Points on a hilly landscape, in no order, each with its height.
A climber steps from a point to the highest of its 2 nearest points, and stops where none of them is higher. Distance is the straight distance between rows; heights are no part of it.
toma h=421: [147 132 106 123 107 121 172 127  90 111  93 137  41 162 108  91 140 162
 168 100 109 122 110 129 137  93 153]
gis h=355: [103 127  91  86 163 118 153 155  95 132  98 147 144  98 158  96 117 111
 153 119 117 154 163 104 121 162 118]
Dilaz h=511: [101 120 127 148 104 127 108 129  75 163 102 125 168 100 138 107 118  76
 159 154 144 165 173 137 161 168 123]
Makog h=334: [157 159 133 175 143 143 173 147  93 139  77  84 154 148 119 105 143 129
 138 118 131 147 179 158 149 119 104]
rol h=624: [125  82 121 101 143 141 121 133 198 118 143 140 151 107 147 126 120  82
 104 141 108 124 148 109 134 143 125]
kerak h=547: [125  96 109  79 139 135 167 150 115 120 129 122 149 150 153  97 164 162
 126 104  86 190 165 140 110 177 111]
moz h=594: [120 184 150 132 141 132 129 140 174 146 149 151 169 112 115 187 103 131
  76 138 142 117 113 138 117  98  99]
fumo h=57: [154  96 168 185 162 146  66  86 132 107 128  85  88 151 119 157 161 137
 105 110 156  86 151 152 116 123 149]
gulon h=232: [123 152 130 169  94 146 108 127  96 154 114 129 111  87 133 123 107  56
 164 121 155  95 111 113 175 142 140]
suz h=630: [162 150 135 120 116 134 121 131 104 134 145 122 190 111 103 154 121 130
 149 160 146 135 115 140 133 114 113]
tutap h=362: [ 88 118 124  99 154 121  94 147 109 138 131 122 224 125 175 138 111 132
 105 149 150 137 172 127 116 181  81]
Muto h=508: [114 131 131 129  86  92 116 119 155 139 156 167 130 123 115 115  81 122
 150 180 129 162  95 104 157 103 131]
Mome h=629: [111 121 111  82 144 131 166 159 166 113 145 114 143 139 175 110 142 195
  84 102  93 119 122 136  86 139 107]
kovet h=311: [181  96 138 129 173 104  92 103 129  58 119  81 109 143  99 143 135 159
 159 147 162  82 124 117  94 113 163]
bogok h=354: [136 151 139 169 151 137 168 151  70 134  89 104 117 163 118 105 146 151
 126  81 127 147 165 139 135 124 129]
fopet h=507: [ 70 103 137 132 141 100  82 137 104 154 126 172 115  74 141 153 112  72
 155 131 156 148 139 110 141 176 150]
vaner h=281: [162 156 125 152 185 115 164 144 140 104  88  94 130 146 108 118 120 142
 128 120 144 105 152 118 121 105 137]
sugib h=448: [101 121 154 142 160  87 103 137 159 139 116 136 175  97 135 159  89  95
 111 154 181 146 168 104 154 136 111]
Rifa h=435: [168 118 143 141  94 107 117  82 168 111 169 123 129 156  94 146 119 160
 128 171 121 146  92 152 130  71 145]
vuval h=420: [170  69 111  76 166 149 158 110 162  88 106  96 116 117 132 113 136 129
  98 127 106 113 194 127 155 126 118]
Lig h=269: [ 66 163 110 115 178  82 134 156  96 144 105 155 133 103 139 128 107 138
 148 131 159 146 145 105  81 156 132]
tem h=434: [152 136 127 121 130  87 159 123 184 113 120 122 171 110 112  88  93 111
 167 184 162 152 121 113 155  81 137]
Meru h=631: [124 141 106  78 107 144 160 143 151 141 154 125 178 124 157 118 142 164
 110 137 106 121  88 142 111 116  95]
kod h=512: [139  98 132 108 103 103 130 112 138 104 156 122 133 171 123 107 136 196
 147 149 116 131  77 121  80 107 157]
dav h=578: [140  78 119  81 113 167 162 124 112 105 126 104 123 165 137 109 171 156
 111 110  81 146 174 158 131 161 113]
rame h=340: [191 105 132 120 171 132 140 104 143  76  88  78  94 126 108 132 126 140
 126 120 143 109 178 137 158 116 140]
Lov h=453: [114 127 126 110 154  97 165 140 149 135 132 120 182 175 141  93 148 198
 112 118 125 199 154 139  88 135 126]
kuzok h=560: [157 158 157 143  90 153  89 111  93 148 165 106 173 152 114 184 129 169
  96 145 134 129 112 164 117 118  95]
Feti h=602: [107  91 105  68 145 135 152 156 139 107 141 122 100 146 172 104 151 184
 101  85  81 122 116 103  88 171 121]
bik h=323: [112 156 106 114 145 126 125 140 107 110 114 160  36 134 113 136 138 132
 138  99 126  69  74 118  99 125 142]
pozat h=115: [112 124 141 198 123 155 126 107 152 119 117 135  64  97 133 112 140  65
 135  95 127 136 118 118 175 123 148]
puvi h=296: [100 174 115 131 124 119 102 148  96 132 131 169  69 112 108 140 131 114
 159 109 136 120  79 124  97 134 144]
guv h=253: [ 88 127 136 131 103 115  69 124 114 153 179 174 100 112 122 154 107  99
 130 131 129 131  94 113 139 155 144]
Bakuv h=480: [131 164 142 123 164 136 117 134 136 125 141 154 111 148 118 194 159 130
  96  90 114 150 142 155  95 152 130]
nes h=350: [121 140 132 120 149 136 112 143 104 136 118 124 208 128 132 144 130 126
 132 143 134 153 164 144 123 157  97]
vun h=620: [ 97 173 132 133 118 139 131 144 169 162 161 163 166 127 124 146  78 129
  73 148 124 141 111 119 138 114  76]
dutul h=358: [123 129 117 133 143 140 108 113 110 112 106 152   4 142 107 141 154 141
 123  80 137  77 117 134 132 127 144]
Taba h=404: [105 125 113 114 111 104 133 138 129 157 150 125 185 147 157  71  92 168
 108 166 128 157 115  98 128 121  85]
nop h=396: [102 139 121 107  99 111 128 141 135 140 172 119 177 165 164  98 110 208
 100 139 121 140  81 110  97 119 106]
Kelob h=198: [131 122 159 192 120 131 100 108 164 128 150 134 111 115 105 168 141 104
 113 124 128 142 117 157 152 104 151]
Didi h=409: [128 148 138 166 151 121 123 131  99 138 132 129 101 171 127 141 161 154
 120  94 124 145 129 151 102 123 146]
per h=517: [109 113 138 119 137 118  98 139 166 119 133 126 162 100 138 136  77 108
 110 155 168  68 114  74 132 135 122]
vem h=463: [ 96 153 112 151 146  96 157 134 194 120 141 152 139 187 118 127 126 164
  83 140 115 142 105 125  88  88 146]
kat h=368: [181 148 126 119 136 122 145 101 121  90 117 116  52 153  88 129 160 206
 135 121 116 123 134 164 128  74 146]
doz h=486: [100 110 125  99 131 154  95 132 109 135 141 130 107 146 157 141 140 141
  96  90 126  65 105 105  83 166 123]
Padu h=464: [150 107 126 138 103 141 159 138  80 136  83  80 144 139 152  59 129 119
 162 117 131  93 158 102 146 141 122]
Sek h=204: [107 119 131 186 175  89  99 130 124 103  98 116 102 107 129 108 112  94
 157 122 175 128 147  96 141 142 170]
dok h=445: [127 147 131 165 141 121 170 123 184 124 116 123 134 183 127 107 126 160
  93 130 113 104 117 130 104  79 134]
Pova h=603: [145 181 149 138 105 125 115 135 116 154 156 130 193 126 101 155 103 142
 125 168 147 176 128 149 150  97  83]
mopo h=94: [148 134 130 169  98 149 150 107 106 143 122 122 104 128 120 111 154 107
 164 125  95 160 123 175 154  97 133]
vudod h=585: [141 105 153 118 101 140  91 113 176 116 145 116 184 106 119 162  93  73
 109 179 154 119 142 126 172 135  78]
zoz h=484: [136  78 122  99 129 121 154 128 149 109 146  79 179 153 168  86 132 190
 116 131 121 115 128 117  97 125 119]
Nesup h=497: [143 124 116  77 144  98 134 125 171 119 164 142 167 115 120 150 141 149
 136 147 117 187 111 147  99 126 129]
Tuk h=459: [100 121 141 149 130 110  84 115 112 157 155 143 147 134 129 139 102 123
 120 145 144 165 137 125 130 152 131]
gibu h=353: [180 136 143 123 138 134 115  98 111  95 115  89  68 146 104 156 160 196
 136 121 143  82 137 151 104 104 132]
fod h=556: [155  97 151 166 125 109 123 117 107 130 142  90 168 188 123 102 154 178
 139 133 122 176 153 153 120 129 150]
Dabim h=256: [131 157 114 142 191  96 151 147 129  69  91 130  77 135  96 126 117 133
 136 125 150 109 134 109 129 109 157]
tumal h=437: [137 129 114 141 100 159 161 153  80 146  74  89 159 128 134  79 133  96
 169 132 109 127 163 135 154 147 103]
bega h=444: [123 141 111  99  57 178 130 101 124 172 155 152 106 120 138 137 153 145
 113 115  87  77 102 141 111 115  99]
revi h=412: [ 92 140  92 127 154  78 166 145 163 107 121 160 115 153 125 103 134 149
 128 142 105 179 132 122  95 115 156]
Buku h=596: [176 167 140 112 142 138 157 141 107 110 103  89 158 135 117 151 152 188
 125 126 137 105 142 157 104 102  95]
fubes h=217: [114 130 137 161  72 140 115 103 133 153 167 150  97 143 124 133 109 119
 126 130 110 119  72 129 139  96 143]
dile h=621: [153 105 119 124  98 164 137 108 100 125 121 107 100 147 126 126 166 130
 120 115  95 114 163 168 138 148 122]
sim h=516: [143  86 145 145 115 133 122 128 102 130 127  94 162 177 133  98 137 169
 125 122 140 101 138 113 104 124 143]
vumab h=288: [128 170 104  85 126 158 175 154 120 133 122 134 156 123 143 147 147 148
 104 105  92 139 144 166 114 139  73]
lodot h=433: [114 149 108 150 130 136 162 136 113 123  80 133  63 154 128  90 108 135
 129 103 120  60 109 104 126 110 140]
dab h=392: [130 148 115 128 105 141 170 120 194 136 123 148 121 109 126 125 108  97
 112 135 105  95 105 125 136  90 130]
rulal h=380: [151 130 135 141 166 137 146 124  98 115  95 107  77 157 117 124 154 161
 120  94 119 132 152 141 137 123 139]
Pina h=597: [ 92 151 126 111  85 153 112 129 126 167 176 148 171 148 145 145 101 142
  79 138 109 123  95 126 126 130  75]
bige h=313: [147 160 111 106 123 139 183 117 172 118 118 164  52  92 111 147 137 112
 125 110  81 131 137 146 160  91 129]
Fiv h=379: [186  78 121  92 143 157 146 100 124  90  98  96  91 140 113 136 149 135
 120 120 112 130 200 160 176 134 136]
ruz h=541: [154  78 135  97 106 148 142 130  86 106 126  84 142 142 137 102 149 171
 152 120 130  92 143 122 108 144 127]
mado h=609: [137 137 100  90  91 138 172 114 165 122 147 136 143 110 144 113 125 174
 136 151  98  90  75 128 104  81 111]
Gav h=88: [172 147 134 159 107 141 151 119  95 138 136 108 141 160 111 124 167 152
 156 134 106 175 120 183 123 100 132]
ved h=83: [149 180 138 179 130 141 140 143  92 158 129 113 162 154 111 155 165 145
 127 127 116 170 140 188 126 100 119]
fud h=651: [114 142 108  83 139 121 144 145 160 128 162 122 182 130 156 132 149 182
  98 118  98 164 114 133  81 140 107]
Teme h=542: [ 93 109 144 151 101 154  73 125  96 172 159 127 138 176 144 125 117 127
  81 106 122 103 120 109 116 161 117]
kav h=454: [146 106 131  99 146 116 113 132 141 104 142 146 108 104 115 158 139 105
 149 127 119 126 120 112 120 143 148]
zuzi h=391: [149 162 122 130 121 120 149 111  99 113 120 131  49 155  98 136 167 175
 144  95 106 125 103 151 118 104 136]
Tuzol h=342: [183 130 147 139  98 132 139 107 202 114 126 115 143  89 106 148 123  88
 137 167 141 124 122 146 168  86 128]
vikal h=551: [110 112 130 115  93 120 109 123 111 155 119 126 180  89 143 117  82  86
 153 190 154 172 151 119 172 155  95]
Rit h=571: [ 99 146 145 148  99 162  81 116 116 178 168 142 145 162 129 170 116 125
  67 113 128 103 107 135 115 140  96]
Mak h=307: [110 147 117 133 118 119 133 149 163 119 113 158 102  78 124 124  98  76
 131 133 140  73 105  89 138 127 143]
lilu h=324: [170  88 144 148 165 115 106  99 150  96 115  63 148 152 125 128 120 153
 121 153 167  75 142 109 106 105 160]
mifo h=227: [103 127 140 160  83 144 103 117 143 171 183 158 111 152 123 143 115 111
  95 125 101 154 105 148 143 130 134]
ribun h=514: [123 133 137 135 140 132  95 120 136 139 162 134 151 149 120 178 144 137
  89 115 129 137 131 151  92 142 141]
Rigek h=478: [151 120 129  92 128 108 146 108 198 123 167 126 184 139 118 127 131 167
 103 166 107 177 104 166 106  92 121]
zir h=583: [138  96 152 160 103 136  91 123  87 148 163 106 142 177 123 127 168 153
 127 115 115 157 128 163 121 139 146]
nel h=532: [163  92 138 134 100 111 141 105 133 120 144  92 160 173 117 108 140 184
 147 154 125 151 110 144 110  98 154]
vev h=299: [134 148 122  96 169 154 158 150 117 117 112 124 146 143 128 147 152 127
 106 103 107 163 177 149 133 149  92]
dore h=530: [134 121 109  98 127 143 152 145  89 133 133 141  90 137 127 124 151 134
 139  97  88 157 127 144 127 149 133]
biv h=490: [ 93 122 125 126 134 117 120 132 129 163 154 158 151 136 129 122 130 133
 112 126 102 192 134 137 111 153 141]
Faru h=106: [127 135 126 181  85 161 136 105 129 146 122 127 119  97 138  96 144  69
 171 132 117 166 108 147 193 112 146]
feku h=519: [106 107 119 107 116 127 135 140 107 159 147 134 159 163 146 115 171 144
 112 115  88 201 156 157 100 172 141]
fel h=348: [ 92 144 137 162 138 140 146 140 157 144 126 179  76 102 127 154 142  62
 100  81  98 143 137 135 155 138 135]
tapo h=383: [101 106 114 125  87 131 164 141 115 143 125 133 138 161 148  56 126 166
 143 118 108 101  93  83 108 119 140]
ferok h=338: [150 147 123 108 101 162 159 109 139 120 122 150  68  76 104 155 142  78
 138 124  96 124 146 164 170 113 116]
bif h=493: [123 113 135 149 121 125 124 146  75 145 102 107 157 153 148  88 123 134
 152 119 149  92 124 105 117 141 129]
labi h=446: [114  79 104 103 137 111 103 130  94 120 133 131  82 136 129 103 132 115
 160 118 116 128 117  90 103 170 170]
par h=439: [100 102 146 120 163 107  69 132 116 133 131 155 139  97 140 177 141  82
 140 136 153 167 174 131 129 179 139]
Tuval h=300: [170 132 126 117 199 127 154 124 155  70  82 113  73 116  93 155 114 131
 107 101 156 123 174 144 165 110 152]
ripo h=569: [121  52 108  73 146 132 162 138 117  92 126 110  99 149 155  92 148 172
 114  92 102 109 138  99 119 159 138]
gode h=318: [180 144 135 158 121 143 152 132 106 120  89  69 191 130 112 112 135 120
 144 143 144 121 171 150 142 112  99]
puvus h=461: [114 116 119  80  89 169 126 120 117 143 146 144  86 123 154 128 159 158
 110  98  99  55  91 125  81 144 113]
lat h=403: [107 124 142 146 144 145  99 140 124 138 135 165  76 104 130 167 156  58
 130  82 124 141 135 133 142 156 145]
vuv h=442: [118 167 140 142 176 130 109 145  92 132 121 145  87 157 118 172 167 138
 118  71 142 129 126 147  86 149 128]
lil h=436: [ 72 144 103 120 150  84 152 144 157 142 137 146 149 168 144  91 136 186
  96 133 103 202 124 130  81 136 143]
Gomas h=343: [176  87 140 165 145 112 123 105 164 112 114  64 168 158 118 110 123 131
 139 153 153 126 147 128 136 106 152]
nen h=499: [154 109 109  84 176 116 159 134 151  98 128 126 122 111 115 144 133 130
 125 121 115 139 146 127 116 132 129]
mib h=224: [110 171 123 138 174 110 102 164  65 118  86 136 105 121 129 144 124 126
 162 104 174  82 113  96 105 144 123]
Boke h=561: [101 170 146 152 150 127 126 139 193 115 133 154 130 126 110 184 110 130
  67 124 151  74 103 118 110  96 124]
Gilum h=336: [119 114 121  99 143 141 132 132 163 112 107 135 103  90 137 146 106  84
 113 112 132  51 120  89 121 143 134]
miva h=319: [118 158 133 128 187 144 119 150 111 125  92 133 157 132 132 159 134  97
 120 108 124 163 206 153 136 175 101]
rov h=213: [104 116 158 197 100 150  75  98 129 146 183 140 100 125 119 153 134  83
 114 122 125 156  99 159 162 123 143]
tezo h=384: [128  76  98  68 140 123 144 145  93 116 111 123 129 110 151  93 132 105
 168 125 109 138 155  96 134 167 126]
zari h=584: [109 155 139 138 104  91 117 124 119 158 133 144 155  74 128 129  64  89
 142 185 171 168 136 101 171 124  93]
lipak h=371: [148  65 135  99 134 130 101 125 162  98 127 131 115  85 133 154 110  70
 134 131 144  68 128  80 122 156 147]
selar h=360: [177 132 127  92 120 131 160 110 191 106 136 137 138  68 103 161 129 112
 133 158 119 110 125 148 140  88 120]
naneg h=306: [113 139 120 134 153 158 153 133 169 127 119 160  85 113 143 152 130  77
  82  83 104 104 161 128 140 138 125]
tasoz h=466: [119 118 143 140 160 156  84 140 108 133 115 125 112 125 141 158 138  68
 127  94 135 113 161 132 132 174 130]
rone h=428: [114 150 114 130  99 105 134 143  82 161 130 144 143 128 135 106 119 149
 161 142 136 136 107 113 113 126 137]
mok h=450: [123 134 135 148 105 105 119 128  78 160 124 118 150 130 121  98 129 128
 170 145 129 173 133 140 140 128 146]
keta h=408: [165  73 131 108 131 136 103 110 119  96 128 114 111  94 129 134 125  87
 175 139 138  99 126 106 138 147 154]
fomi h=400: [125 142 142 169 167 141  87 124 101 132 111 136  52 146 117 155 157 116
 118  68 148  93 114 140 120 131 129]
Saka h=388: [ 95 131 105 121 107 118 163 140 144 132 131 139 153 171 158  82 116 196
 117 133 101 120  84 104  92 100 126]
Midu h=333: [168 138 140 134 143 114  94 112 108  91 127 106  92 140  95 156 147 166
 145 127 159  75  90 138  82 109 158]
reze h=576: [118  82 122  92 132 144 114 135 135 131 142 123 169 131 156 114 135 105
 103 128 100 129 151 116 120 168 118]
mirez h=301: [163 133 141 159 147 147 135 129 142 126  91  84 162 137 128 123 116 120
 112 132 142  85 165 125 132 111 126]
vep h=543: [130 150 154 122 106 151  67 120 104 153 172 119 177 166 130 190 153 152
  91 122 132 154 121 158 107 158 108]
bebol h=293: [ 46 141 101 109 154  74 146 148 134 151 111 178 129  86 145 124  86 113
 121 144 145 149 134  94 104 155 131]
bop h=280: [124 138 121  99 149 169 134 137 134 129 128 149 102 117 136 161 131 108
 102  98 104  95 138 129 111 148 102]
Keze h=492: [121 113 110 101 115 140 147 141  88 128 108 141  87 136 136  94 137 131
 147 100 103 111 114  99 120 156 139]
Natu h=539: [139  77 100  54 137 152 155 139  97 101  98 101  96 112 157  98 133 151
 128 108 113  72 136  95 137 159 109]
diro h=385: [ 95 161 116 167 153  75 164 146 183 119 113 166 118 143 112 105 112 120
 128 152 129 173 138 125 127  83 154]
pibo h=544: [109 150 129 110 146 139 105 136 151 119 147 130 153 120 150 148 105 156
  95 125 142  53  89 104  87 121 106]
galis h=251: [124 137 124 144  96 150 107 120  98 154 127 132  89 112 124 122 133  85
 154 111 125  85  89 128 145 127 139]
besun h=373: [157 102 145 161 128 138  97 109 114 105 127  91 118  94 121 131 137  83
 166 129 150 130 136 128 165 134 151]
fides h=531: [119 145 147 179  90 107 116 115 155 160 166 158 128 134 113 129  92 105
 130 158 130 181 113 119 174  91 110]
sut h=574: [123 131 119 117  97 171 150 137  76 142 107 134 104 138 131 112 154 112
 134  96  83 128 156 153 145 160 102]
mutem h=187: [130 145 152 184  86 145 121  95 174 139 161 161 100 123 109 168 136 107
 104 137  94 152  99 174 167  75 139]
gokes h=167: [128 133 151 161 160 137 120 148 167 104  90 146  90  70 131 149 145  40
 127 107 146 114 150  94 183 167 138]
tuni h=550: [150 102 142  99 122 139 115 125 183 118 144 143 191  92 123 159 128  70
 111 169 129 163 156 157 159 139  94]
nuru h=67: [128  92 169 190 159 123  68 106 153 112 153 100 116 166 116 158 130 133
  89 110 154 123 139 138 117 122 167]
kimor h=272: [107 131 120 132 106 116  80 135  81 154 147 168  84  97 121 126 121  93
 170 126 141 123  78 116 139 147 155]
zulin h=521: [119 165 144 194  89 144 105 120  72 170 122 106 144 140 122 106 108 110
 147 124 160 125 104 130 167 106 117]
Sed h=374: [139 144 117  95  97 144 162 123 193 138 143 152 153  88 112 150 115 103
 104 153 102 116 118 148 140  93 100]
kula h=239: [ 86 139 155 160 111 105  78 120 151 149 187 181 106 138 114 163 101 112
  92 138 124 155 105 108 142 138 123]
Kinad h=79: [127  85 163 212 147 133  97  82 170 101 130  97  83 149 121 128 148 106
 108 124 147 122 126 133 145 105 176]
figep h=183: [131 135 116 119 170 132 114 155  50 122  95 137  79 132 122 136 153 109
 156  80 137 148 153 134 147 173 136]
tunul h=488: [118 105 103 104  83 105 150 113 167 129 151 148 140 145 137  84  92 143
 151 172 110 157  87 109 135  95 138]
lepat h=387: [ 88 143 124  96 130  98  97 140 122 136 161 123 170 135 151 136 110 189
 108 149 152 153 104 103  86 143 112]
givo h=231: [114 153 129 180 180 107 131 157 132  97  82 118  75 127 114 105 118  98
 139 100 160 111 130  94 136 122 155]
gifan h=369: [ 71 152 110 119 164  44 147 135 134 117 106 149 144 105 125 128  94 148
 135 186 178 161 125 119  90 124 146]
kufu h=214: [116 176 154 174 119 129 100 141 119 139 101 134 129  61 123 141 110  62
 157 133 182 123 120 113 187 138 134]
vinek h=119: [115 120 129 181  87 163 128 110 143 151 120 136 124 113 150  93 116  41
 136 128 126 149 130 126 200 153 142]
tel h=415: [151 138 136 104 144  78 131 144 191 103 119 138 165  75 108 130  94 107
 140 180 167 133 116  96 143  96 129]
tive h=414: [ 98 161 118 141  90  94 142 132 102 159 133 140 168 159 140  77  99 180
 142 160 134 153 102 107 124  98 112]
fasol h=295: [ 76 153 105 120 120 103 135 153 147 129 132 189 120  90 121 133  98 109
 125 137 126 116  85  90 115 125 144]
sotak h=363: [155  84 147 183 133  98  95  97 132 119 128  76 156 147 122  88 106 120
 158 163 172 150 138 107 162 109 170]
vefet h=457: [156 103 131 124 135 104 144  94 194  99 159 122 139 159 105 128 140 150
 124 161 103 169 119 156 103  84 157]
Kota h=456: [167 115 103  83 123 107 169 123 105  77 107 126  60 151  91 110 151 191
 168 121 105 142 104 132 130 108 162]
goz h=587: [125 173 119 105  99 142 150 110 154 145 153 146 138 125 122 150 113 155
 109 138 109  84  72 138 106  77 107]
bep h=458: [149  99 100  55 167 131 187 134 182  85 111 121 126 115 138 114 130 152
  94 123 101 131 155 126 129 120 115]
vege h=567: [135 171 129 119 112 132 120 127 141 130 161 134 157 115 117 171  93 162
 110 150 148  62  66 118 105  86 101]
gogil h=375: [ 93 107 124  87 147  96  85 129 116 132 153 117 187 118 173 134  89 169
 107 162 170 147 139  97 105 172  94]
fizaf h=476: [121 131 130 148 102 146 104 143  61 161 111 121 152 131 135 110 147 106
 155 126 118 153 142 151 144 165 119]
lefof h=604: [164 160 136 128 119 128 146 126 133 137 133 115 171 140 111 152 133 164
 127 152 124 129 108 154 109  95 111]
sare h=411: [126  94 112  80 144 109 107 148  79 118 122 128 129 111 149 106 124 130
 168 130 135 122 129  88 100 164 140]
pafug h=525: [117  93 122 124 170 133 111 143 118 118 112 124 140 134 149 120 128  93
 118 110 134 122 176  99 120 175 142]
kuv h=558: [137 157 162 172  87 137 108  98 156 142 181 140 133 139 104 169 102 126
 102 154 121 156 101 150 159  84  94]
Popa h=487: [120 150 136 147 155 112 130 132 178 135 150 138 155 162 114 154 130 153
  86 125 120 160 131 149  95 120 137]
Maka h=518: [110 182 134 159 171 117 142 150 158 111 105 152 104 130 110 151 119 122
 111 110 144  88 116 123 105 104 135]
Zafa h=386: [176 105 128 159 122 101 125 118 104 119 106  87 148 131 118  81 128 124
 205 164 154 146 127 119 152 107 163]
Soku h=203: [134 151 139 155 187 133 109 152  65 116  86 122  87 122 117 134 134 107
 162  85 174 120 139 124 135 148 130]
vup h=410: [168 126 123 125 125  74 134 120 130 114 120 117 140  97 103  97 111 118
 198 179 148 167 119 120 146  88 155]
Babef h=625: [180 140 146 122 114 160 158 124  95 113 100  78 143 159 112 136 161 199
 117 112 134 100 185 174 124 121  89]
kel h=394: [ 95 142 125 124 154  55 126 143 165 120 110 149 158  79 118 127  81 113
 132 191 181 149 131  90 133 114 125]
sugif h=419: [144 140 120 149 129 124 175 110 156 122 112 129 115 137 126 110 130 130
 133 121  93 109 117 135 120  96 136]
Tal h=95: [137 100 136 174 132 150 121  86 163 103 119 110  51 130 125 120 143  99
 125 106 125 106 140 133 153 117 158]
Zar h=138: [130 126 131 173 121 148 141 127 164 124  96 125 100  86 146 107 122  41
 146 114 136 133 141 106 198 154 150]
filog h=312: [ 78 155 100  94 125 109 136 147 121 161 130 173 151  70 142 128  92 108
 144 149 141 134 117 111 115 143 119]
Mamib h=483: [114 110 142 111 162 119  86 144 157 118 132 142 162  97 130 170 110  97
 115 140 164 108 149  95 124 155 125]
rusat h=472: [102 162 131 182 141 135 128 141 139 140  96 130  98 139 135 109 107 112
 111  98 138  66 104 105 115 109 136]
Beraz h=617: [164 100 120  73  94 146 152 110  71 109 120 118  69 145 116 115 164 191
 146  95 116 125 138 152 134 132 124]
nuz h=427: [134 191 135 125  86 179 128 121 101 175 130 151 118 122 125 158 147 132
 111  97 105  76 106 157 105 110  98]
dif h=663: [174 148 133  87 107 156 151 127  71 112 111  98  96 145 100 136 177 209
 139  98 144 127 152 169 124 118 102]
Sepil h=686: [ 80  96 114 134  91 114 104 128  74 178 145 154 117 141 152  91 128 104
 152 121 111 162 131 122 126 162 153]
buv h=575: [149  79 118  54  98 163 145 125  80 112 120 110  93 120 139 112 153 155
 139 110 104  98 141 133 130 156 111]
vaba h=460: [143 107 109 108 120 102 165 124 181 119 121 130 147 120 126  74 105 101
 162 160 121 157 110 116 134 108 151]
fabok h=581: [152 143 154 144  97 146 108 103 136 152 181 120 175 151 106 165 126 135
 101 163 127 160 135 171 146 109  91]
kulen h=245: [ 85 160 125 155 167  89 109 153  77 143  87 140 111 109 137 110 106 125
 159 124 176 119 136  97 105 152 158]
Kurom h=432: [104 113 158 157 125  98  73 118 144 148 151 145 139 105 116 161 100 102
 106 162 167 172 148 109 165 140 120]
mozu h=407: [150 153 105 133 100 165 158 144  83 137  78 105 114  97 127  97 135  74
 174 116 111 121 145 145 180 139 107]
kenun h=522: [147 113 130  60 141 118 129 129 179 117 154 140 179  85 123 144 130 104
 126 171 131 187 138 155 123 129 107]
mumus h=619: [109 103 143 162  82 134  86 113  67 176 160 125 123 179 144  97 138 133
 141 124 115 165 113 136 142 150 148]
sir h=161: [126 132 112 123 151 100 122 146  64 117 105 139  85 107 116 115 130 117
 193 112 137 149 131 122 128 150 162]
lunul h=279: [113 165 111  66 141 165 153 150 117 134 132 146 107 123 145 161 150 160
  93  82  95 112 131 140 102 153  91]
Bati h=418: [179 107 137 132  86 144 133  77 168 126 159 109 133 127 106 148 139 136
 132 164 105 121 127 169 139  82 128]
sofot h=370: [155 131 117 123 128 162 154 117 105 117 102 112  85  97 125 123 135  93
 149 115 112 125 148 141 166 123 124]
lir h=555: [131  84 127  76 175 119 149 129 202  94 145 146 118 103 125 147 141 101
  93 123 107 137 153 123 116 137 134]
diz h=337: [111 163 137 139 160 154 113 164  85 145 103 124 185 151 134 166 154 130
 116 107 130 156 177 155 106 169  93]
katez h=469: [112  85 114 100 146 103 169 155 151 119 134 113 183 156 174  60 137 181
 120 124 114 161 140 114  99 134 126]
kolov h=485: [141 104 109 105 121 105 149 119 121  88 125 119  84 168 117 100 153 184
 148 125 109 120  99 117  93 115 169]
Nom h=515: [ 98 113 126 104  85 170  96 123  86 167 159 147 139 146 151 135 132 126
 109 105 112  93  93 120  99 161 108]
ruf h=193: [144 145 160 178 136 156 106 134 139  99  99 113 105  57 127 154 140  55
 145 122 176  98 138 109 190 141 132]
foto h=549: [144 132 140 119 100 145 105 121 153 130 145 121 166  86 121 161  91  95
 119 149 151  82 119 105 150 126 112]
safur h=345: [178 131 145 165 102 138 119 105 135 128 131  97 140 102 109 139 135  93
 160 152 148 137 115 152 161  91 140]
rop h=502: [150  82 126 109 133 142 137 108 153 121 131  83 175 136 152 116 132 152
 102 145 131  86 136 120 115 119 113]
mun h=592: [ 69  93 109 107 123 112  97 136  96 166 139 173 110  97 153 107 112  74
 147 129 118 148 133 105 125 179 153]
Dag h=208: [110 124 123 146  56 151 111 115 100 166 144 134 130 142 138 106 114 115
 127 124 107 102  97 120 141 118 132]
samu h=523: [138 112 139  99 145 146 111 114 150 111 144  93 176 130 153 154 125 162
  93 126 149  56 114 126  87 134 100]
rog h=402: [111 120 112 150 117 126 183 137 119 113  95 130  95 184 136  71 125 170
 138 104 106  99 109 104 107 100 151]
zas h=552: [122 176 128 166  94 121 112 128 104 159 130 129 157 101 128 120  85 104
 159 159 155 140 110 109 172 114 111]
geb h=331: [ 99 132  86  75 138 102 159 152 128 146 116 150 157  67 164  86 105 107
 158 151 126 135 131  95 130 147 115]

Call two points neighbours if one is among the 2 nearest of the other. Go from one point of each pair to the other, from neighbour to neighbour, staying as high as possible. Name the lowest point that can't be avoided.
ribun and zari -> tapo
fud and rol -> Tuzol
vun and suz -> nuz
fabok and fud -> Natu
dif and suz -> Buku
vudod and dile -> Kurom

For each start below, name the point where the climber stops.
Soku -> dile
revi -> fud
Sek -> dile
fasol -> dile
givo -> ribun
kovet -> Sepil
ferok -> dif
